Each row is a point on a landscape with many peaks, with its height.
A climber steps from a point to the highest of its 6 nearest points, and stops where none of them is higher. Distance is the straight distance between rows; heights are no part of it.
K824: [ 11   7   9  -6  -9  -6 -17   0  -1]  (h 4.44)
K261: [ 15 -14   4 -10  32 -11 -13  -5  19]  (h 2.29)
K255: [ -9 -11   8   2 -24  -5  -8  -3 -11]  (h 0.28)
K650: [ 17 -26   8 -10  32 -16 -12 -22  25]  (h 2.35)
K419: [-41   7 -10   8 -18  21  11   0  -6]  (h 3.78)
K493: [-28  19 -12  13 -13  25  22   2 -12]  (h 5.98)
K638: [11 11 -9  2 14  4 18 18 -1]  (h 4.88)
K9: [13  6 -8  0  9  0 12 17 -2]  (h 5.95)
K680: [ 14 -13   5   1  -4 -16  -1   3  -4]  (h 6.11)
K392: [ 1 24 -8  5 -3 17 13 14 -6]  (h 3.05)
K876: [  4   7   2   0 -12   3  -6   5  -6]  (h 2.95)
K230: [ 18   4  11  -8  -3 -12 -21  -9   3]  (h 4.16)
K101: [ 17   0   4 -14  25  -5 -16  -2  16]  (h 2.61)
K408: [ -3  17  -5   2 -12  11   5   9  -9]  (h 3.58)
K179: [10  9 -4 -1  4  1  0 12 -5]  (h 4.49)
K564: [ 15  -2  -5   1  14 -10  11  16   1]  (h 6.06)
K948: [15 11 -5 -5 21  1 -2 12 10]  (h 5.83)
K100: [-37   0 -11  11 -19  17  17  -1 -10]  (h 3.73)
K49: [ 10   2  16  -7 -14  -9 -25  -9  -3]  (h 3.18)
K780: [ 21  -8   8  -7  12 -16 -11  -4   8]  (h 3.50)
K263: [18 -5 -3 -5 20 -8  0  6  9]  (h 4.64)
K82: [ 20 -20   4  -8  23 -17  -3  -2  13]  (h 3.33)
K859: [-20 -11   1   6 -27   2  -1   0 -13]  (h 0.14)
K381: [-21   3  -8   9 -15  13  16   7 -12]  (h 4.38)
K506: [ 17   6   6  -7   1  -8 -15   2   2]  (h 6.01)
K522: [-14   3   2   3 -25   8  -3   5 -13]  (h 2.17)
K930: [-45  14 -14  13 -13  29  19  -5  -5]  (h 3.86)
K503: [-29  18  -6   6 -15  24   7   1 -10]  (h 3.59)
K147: [-35  10  -9  12 -15  24  15   1  -9]  (h 4.54)
K534: [ -6   8  -9  10  -5   9  22  13 -12]  (h 5.59)
K651: [ 16 -25   9 -12  26 -16 -16 -34  28]  (h 2.02)
K849: [ 18 -25   9  -7  20 -21  -8 -14  15]  (h 2.54)
K2: [ 22  -8  12 -10  14 -18 -22 -17  14]  (h 2.06)
K962: [10  3 -1 -1 -6 -4 -2  8 -4]  (h 3.85)
K274: [ 11  -7   8  -1  -9 -13 -10  -3  -3]  (h 2.59)
K902: [ -2  -4  10   1 -24  -5 -16  -5  -9]  (h 1.77)
K879: [ 14   0   8  -7  -3 -10 -13   0   2]  (h 4.69)
K290: [ 14 -17  11 -12  31 -13 -17 -25  26]  (h 2.01)
K184: [ 5 -9  0  4 -6 -8  8  9 -8]  (h 3.34)
K779: [ -9   5 -12  11  -3   8  30  16 -12]  (h 6.17)
K479: [ 18  -4   6 -14  26  -9 -20 -12  18]  (h 1.83)
K932: [-27   7 -13  14 -10  18  29   8 -13]  (h 4.96)
K763: [ 17 -15  12  -1  -7 -22  -9  -6  -2]  (h 1.65)
K537: [ 14 -15  11 -17  29  -9 -26 -27  27]  (h 1.70)
K310: [-15  11  -3   6 -19  14   3   7 -11]  (h 3.15)
K693: [ -3  19 -13   8   0  14  22  14 -11]  (h 4.46)
K306: [-56   6 -18  17  -2  24  30  -7  -2]  (h 2.72)
K924: [ -8   0  -2   6 -19   1   4   7 -11]  (h 2.77)

Call two points neighbours if one is among the 6 nearest of the other. Go from one point of each pair to the other, from neighbour to neighbour, staying as high as possible. Name the lowest point that can't be avoided.
K564, K680: K962
K493, K779: K932
K680, K506: K879

Where does a climber stop that starts at each point below?
K261: K564
K101: K564
K651: K506
K2: K506
